A landscape with many peaks, sampled at points; each row gives a point and its height.
From any point a climber steps to the highest of the 2 points nearest to it. It stops when none of these is higher. Distance is the straight distance between rows; heights are no part of it.
z662: [106 115 190 151 136 140  79 161 172 126 142 104 121 100 103 170 164 143
 154 190 141 120]  h=259
z193: [ 58 167 123 140 153 106 114 115 124 106  82 130 131 161 128 147  87 143
 142 138 160 137]  h=591
z2: [121  80 107 153 115 153 163 120  69 111 149 116 169 182  88 114  82  97
 108 142 150 130]  h=429
z403: [169 146 131 140 117 156 138 199 172 126 120 113 111  88  83 142  94 142
  85 120 126 118]  h=568
z678: [105 123  47 127 144 117 117 134 115 145  95 145 125 159  79  90  71  76
 151 133 143 145]  h=635
z131: [125 120  90 140 127 114 123  76 113 124 153 130 166 165  91 160  96  48
 144 135 135 189]  h=95
z862: [ 77 139 166 158 132 129  92 172 140  92  98 116  98  97 108 170 136 148
 136 190 159 104]  h=306
z722: [131 105 114 137 169 130 100 140 179 178  66 126  96 145 114  68 105 131
 110 193 162 133]  h=601
z509: [146 123 121 136  98 122 124 110 107 105 111 111 122 126 154 169  54 138
  71 101 137 127]  h=423
z899: [108 108  70 126  96  94 117 111  66 111 101 174 117 163 131 106 128 107
 103  90 129  98]  h=571
z933: [149 148  61  83 121  97  99  75  83 148 112 145 122 151 132  61 130  96
 180 119 125 133]  h=173
z704: [181  72 141 118  90 120 161 115 112 141 154 158 152  99 154 157 146 118
  57  99  89 106]  h=200
z152: [136 154 122 127 108 147 156  89  67 134 132 133 149 183 121 107  93 129
 167 127 130  97]  h=501
z657: [171 105 179 127 147 123 143 181 177 181 185 122 105  95  81  79 167 136
 169 138  99  98]  h=346
z797: [122 115  80 117 125 122 111 108 149 154 117 145 155 143 114 100 111 163
 103  96 126 152]  h=26
z918: [151 128 110 121 131 136 114 100 121 104 129 129 147 143 130 183  91  73
 137 113 129 164]  h=110
z988: [128 124 191 146  88 155 103 119 102 116 127 110  92 114 145 172  78 170
 146 175 137  93]  h=395
z641: [ 86 148 196 179 128 103 161 153 109 152 166 127 102  46 164 163 144 130
 158 175 142  88]  h=176
z111: [ 80 150 117 118 182 124  92 144 166 107  79  91  97 152 129 114 111 120
 167 159 161 151]  h=650
z484: [ 96 118  99 143  93 129 147 114 131 171 123 177 152 175 113 119 118 178
 116  74 107 103]  h=14
z236: [131 156  85  98  82 153 177 129 112 127 196 148 137 161 129 126 114 115
 111  24  97 156]  h=718
z801: [ 82 169 180 189 144  81  90 133 139 184 138 143 112  83 137 144 154 167
 187 171 160 101]  h=216
z310: [ 71 150 146 158 137 116 157 108  69  81 146 135 139 177 180 153 174  93
  85 141 142 107]  h=264
z41: [137 123 132 150 133 132 108 126 114 120  81 142 114 118 127 151  95 131
 115 171 143 118]  h=505
z958: [145 150  75 119 113  97  97  74  87 107 124 134 163 159 107 100 142 103
 133 108 139 147]  h=187
z621: [121  92 149 105 176 165 121 139 168 103 147  64 140 147 131 119 133 115
 154 151 136 172]  h=122
z997: [160 102 173 126 159 121 111  77 124 110 122 129 146  98 180 158 179 109
 133 172 128 155]  h=34
z275: [142  97 138 126 132  90 130 187 165 161 156 132 111  61 103 101 171 141
 144  95  97  96]  h=409
z155: [122 105 202 149 128 126 115 167 138 140 150  77 112  56 132 148 131 151
 120 197 147  97]  h=254
z816: [174 132 149 114 144 132 121 143 165 175 122 139 117 130 106  79 165 144
 181 149 107 103]  h=295
z637: [ 88 161  95 135 125  85  96  72 141 126 109 166 172 180 106 146  78 136
 103 103 148 174]  h=141
z221: [106  76 113 143 146  99 135 176 158 126 112 144 138  97 111 126 175 137
 109  94 105 116]  h=471
z172: [184 151 129  99 139 101 118 112 127 130 101 150 108  76 157 122 172 102
 138 142 112 128]  h=584
z991: [ 91  91 129 172 107 128 149 149 133 125 154 164 127 185 143 167 148 129
  86  49  98  96]  h=590
z504: [ 73 120 159 132 127 159 128 130  76  54 125 117 128 163 134 133 171 125
 159 174 141  91]  h=208
z279: [127 127  84 108 158 142 117 150 211 193  94 138 101 164 101  64 116 117
 139 136 139 147]  h=651
z266: [ 73 130 155 166 123 122 111 103  62  68 105 163 118 175 162 144 180 136
 139 155 153 100]  h=231
z54: [ 84 110 133 115 153 159 139 173 104  56 118 106 114 151 108 121 148 107
 199 144 130 102]  h=177
z695: [137  90 180 147 113 153 151 145  93  97 126 119 132  85 142 166 133 132
  75 198 136  95]  h=375
z752: [107 135  93 128 116 110 143  99  48 114 111 120 113 159 152  98  81 109
 149 113 142 107]  h=537
z983: [132 201 174 116 150 144 120 110 159 128 135  87 136 130 145 153 144 154
 165 141 125 127]  h=304
z875: [137 143  95 126 165 134  92 151 159  85  97 119 130 155  85 124 129  95
 138 144 151 168]  h=587
z273: [163 147 144 136 112 162 128 124 152 118 154 152 153 140 107 140 161 160
 138  66 108 160]  h=649
z792: [174 115 158 126 132 148 141 112 160 203 148 140 164 134 116  89 143 161
 144 160 102 113]  h=260
z777: [172  91 130 111 132 168 133 175 109  67 132  82 114 125  87  64 122 155
 121 120 137 137]  h=353
z719: [120 106 170 172 135 120 105  80 127 171 111 157  77 114 186 158  67 138
 193 172 131 141]  h=475
z478: [157 122 195 120 120 158 151 151 129 107 149  86 143  89 124 144 148 158
 105 182 135  97]  h=316
z536: [ 89 125 111 126 139 119 152 110 121  98 160  93 174 161 133 117 144 128
  88  80 138 154]  h=193
z528: [105 135 155 153 132  90 109  99 132 172  96 155 102 104 165 141 109 149
 169 138 119 118]  h=508
z861: [ 68 151 146 161 142  89 116 107 116  98  80 151  88 107 180 152 101 149
 136 139 154 139]  h=549
z982: [119 138 175 162 145 105 144 168 126 154 123 151  83  61 138 147 143 103
 184 177 123  89]  h=135
z799: [132 128 116  93 119 146 145 130 162 173 154 119 130 124 136  81 129 181
 157  51  88 144]  h=648
z427: [149 108 107 119 128 163 154 140  81  79 160  79 160 154  69  72 114 111
 126 153 155 148]  h=390
z606: [201 144  84  63  92 121 133 132 137 153 132 142 139  76 123 101 146 153
  61 108 106 124]  h=269
z421: [116 126  90 137 101 132 175  89  70 144 171 123 172 186 104 104  91  91
 131 116 124 129]  h=463
z759: [172 113 143 149 103 177  96 125 146 101 130 137 141 162  95 162 111 157
 136 112 128 151]  h=716
z300: [ 99 110 111 133 133 123 123 128 106  55 135 113 133 156 127 184 116  66
 135  81 131 153]  h=128
z542: [138 113 190 146 121 146  88 123 131 160 129 115  66 120 147 154  90 139
 199 187 132 110]  h=436
z42: [179  81 136 118 103 138 155 122 138 187 141 163 156  98 121 133 132 133
 104 129  87 108]  h=224
z562: [ 99 120  32 105 118  93 103 131  99 132  79 182 118 145  96  92 115 109
 141 103 125 129]  h=600
z419: [105  82 185 139 162 137 125 118 128 128 130 109 108  93 180 148 150 119
 171 198 125 132]  h=62
z56: [130 109 135 123 182 137 138 133 172 159 114 126 150 115 132 134 149  98
 127 172 121 147]  h=63
z568: [135 135 162 135 176 125 138 165 164 161 111 127 105  88 126 125 167  96
 162 194 130 114]  h=98
z306: [202  96 114 100 128 153  97 160 150 114 123 103  88 122 105  49 121 161
 128  96 116 143]  h=328
z492: [125 132  99  93 148 140 127 131 203 198 128 118 112 140 137  87 108 142
 156  94 107 155]  h=700
z409: [108  90 153  98 183 133 134 105 118 108 136  61 133 117 182 114 128  99
 157 174 131 154]  h=91
z582: [223 137  67  60 103 139 113 145 149 160 116 156  99 110  94  55 126 143
 105 130 114 135]  h=290
z34: [107 171  66 107 136  71  74  58 132 160 108 149 148 167 114 105  81 112
 126 130 151 187]  h=152
z934: [102 202 173 142 163 109 113 116 164 167 110 106 107  94 156 131 149 155
 170 179 144 121]  h=257
z120: [110 127  90 111 166 106 122 111 164 162  97 149 149 115 139 131 127 107
 120 124 120 153]  h=40
z334: [ 81  79 122 134 140 136 129 169 107  60 105 113 108 144 126 153 132 103
 150 101 125 111]  h=151
z849: [134 175 143 156 103  96 117  96 101  97 106 161 121 128 176 177 146 135
  60 117 136 109]  h=133
z726: [147 136  80  76  96 159 154 121 136 143 188 177 142 129 116 121 147 128
 134  42  91 199]  h=767
z686: [183 142  66  47 104 124 155 151 120 100 160 150 129  87 107  89 162 120
  83  77  95 141]  h=248
z649: [170  46 117 114 114 138 141 115 121 115 154 132 161 119 140 146 120 102
  91  79 101 155]  h=179
z237: [187 118 135  80 137 111 120  93 154 168 140 144 137  88 175 147 156  98
 141 121  85 143]  h=644
z489: [145 125 144 159 144 111  71 140 148 151  70 136  69 113 131 110 117 138
 129 200 165 130]  h=554
z761: [129 120 136 150 114 149 159 171  92  83  98 120 130 112 117 154 104 127
  37 182 158  95]  h=431
z167: [132  58  94 122 136 147 145 138 126 103 157 114 143 141 114 120 111 103
 128  64 119 186]  h=163
z733: [ 89  68 123 151 111 124 163 174 155 157 151 156 132 113 119 141 154 159
 106  51  91 118]  h=527
z289: [103 151 191 153  88 136 108 156 113 104 133 108  97 119 120 167 136 171
 157 142 138  68]  h=355
z312: [191 130  82  95 120 121  74 143 158 151  78 110  91 119 118  54 114 149
  91 134 140 134]  h=307
z57: [163 132 143 157 118 178  94 174 174 108 113 126 112 131  66 162 102 154
 121 144 145 134]  h=647
z537: [137 193 154 140 118 137 129 107 170 151 128 114 154 126 132 167 113 173
 113 121 130 126]  h=350
z450: [105 175 139 131 115 130 149 116 130 132 118  92 132 140 151 162  48 167
  85 103 143 116]  h=393
z225: [118 148 144 140 109 144 129 140 149 126 141 112 128 149 126 119 131 193
 154  54 111 117]  h=598
z925: [128 110 111 109 159 166 134 131 151 100 164  69 139 149 111  93 111 116
 148  87 139 207]  h=147
z315: [155 171  70 119 102 107 123  95  95 108 166  92 170 150  72  72 145  93
 122 109 134 171]  h=204
z240: [150  86 149 146  98 125 127 144 108 114 111 133 114 113 136 160 109 141
 106 103 111  94]  h=458
z459: [ 68 136 188 165 119 146 160 120  93  93 148 129 123 129 186 182 160 136
  87 184 142  90]  h=311
z308: [ 76 136 143 149 133 134 165  83  84 114 163 115 186 189 150 138 141 121
  97 143 149 121]  h=228
z793: [ 85 134 165 150 120 113 162 130 104 117 138 109 112 120 188 156 132 145
  77 123 131  89]  h=270
z11: [149 152 101 108 152 137 147 156 120  83 118 134 145 124  92 137 154  62
 137 142 134 133]  h=519
z377: [108 129  21  85 146 131 135 148 157 176 120 149 120 160  80  58 105  97
 147 112 129 163]  h=674
z190: [139 121 182 127 149 138 139 100 137 127 143 126 183 128 144 149 199 139
 139 150 110 125]  h=6
z782: [121 111 125 134 100 153 184 136 100 119 175 140 142 178 137 131 122 119
  91  64 107 103]  h=652
z893: [175 146  81  69 123 135 126  95 153 165 157 156 161 128 134 117 154 118
 140  97  96 167]  h=711
z200: [152 147 117  90 137 113 155 117  94 103 122 157 133 112 145 129 162  72
 153 108  99 109]  h=526
z158: [ 69 129 197 171 122 102 180 161  98 138 162 129  96  96 189 165 162 122
 119 129 120  59]  h=227
z352: [139 152  33  71 124  96 100  76 132 195 114 155 121 151 127  81  95  88
 139 149 135 172]  h=162
z472: [163 173  64  85 115 132 145 132 125 112 155 106 155 119 100  92 131 114
  83  88 134 168]  h=225
z871: [104 121 130 155 119 155 151 186 147  99 108 104 134 125  90 156  84 160
  61 128 153 120]  h=495
z829: [130 193 181 184  94  90  98 110 115 155 125 146 101  84 151 165 134 181
 146 144 152  87]  h=182
z976: [141 212 150 143  98  90 114 109 120 145 106 161 122  94 155 150 172 155
 111 118 126  92]  h=157
z161: [108 136 159 130 136 125 147 132 138  98 141  85 146 121 159 168 147 139
 100  92 120 118]  h=232

Where does a climber stop that starts at each point below?
z409 -> z726
z862 -> z111
z797 -> z459
z155 -> z759
z976 -> z492
z958 -> z377
z509 -> z492
z777 -> z377

Call two points neighbours if one is among the 2 nearest of the other. Go from one point of each pair to the other, from neighbour to neighbour, staying as high as possible. Name the lowest point that can't be avoided.
z111, z726 -> z11
z492, z377 -> z279
z492, z726 -> z155
z111, z459 -> z849
z492, z759 -> z225

Write out the way that a climber takes from each point below.
z662 -> z862 > z289 > z988 > z542 > z719 > z528 > z861 > z193 > z111
z306 -> z777 > z427 > z2 > z421 > z152 > z752 > z899 > z562 > z678 > z377
z34 -> z352 > z933 > z958 > z315 > z472 > z686 > z606 > z582 > z312 > z306 > z777 > z427 > z2 > z421 > z152 > z752 > z899 > z562 > z678 > z377
z997 -> z419 > z409 > z621 > z925 > z167 > z649 > z704 > z42 > z792 > z816 > z657 > z275 > z221 > z733 > z991 > z782 > z236 > z726
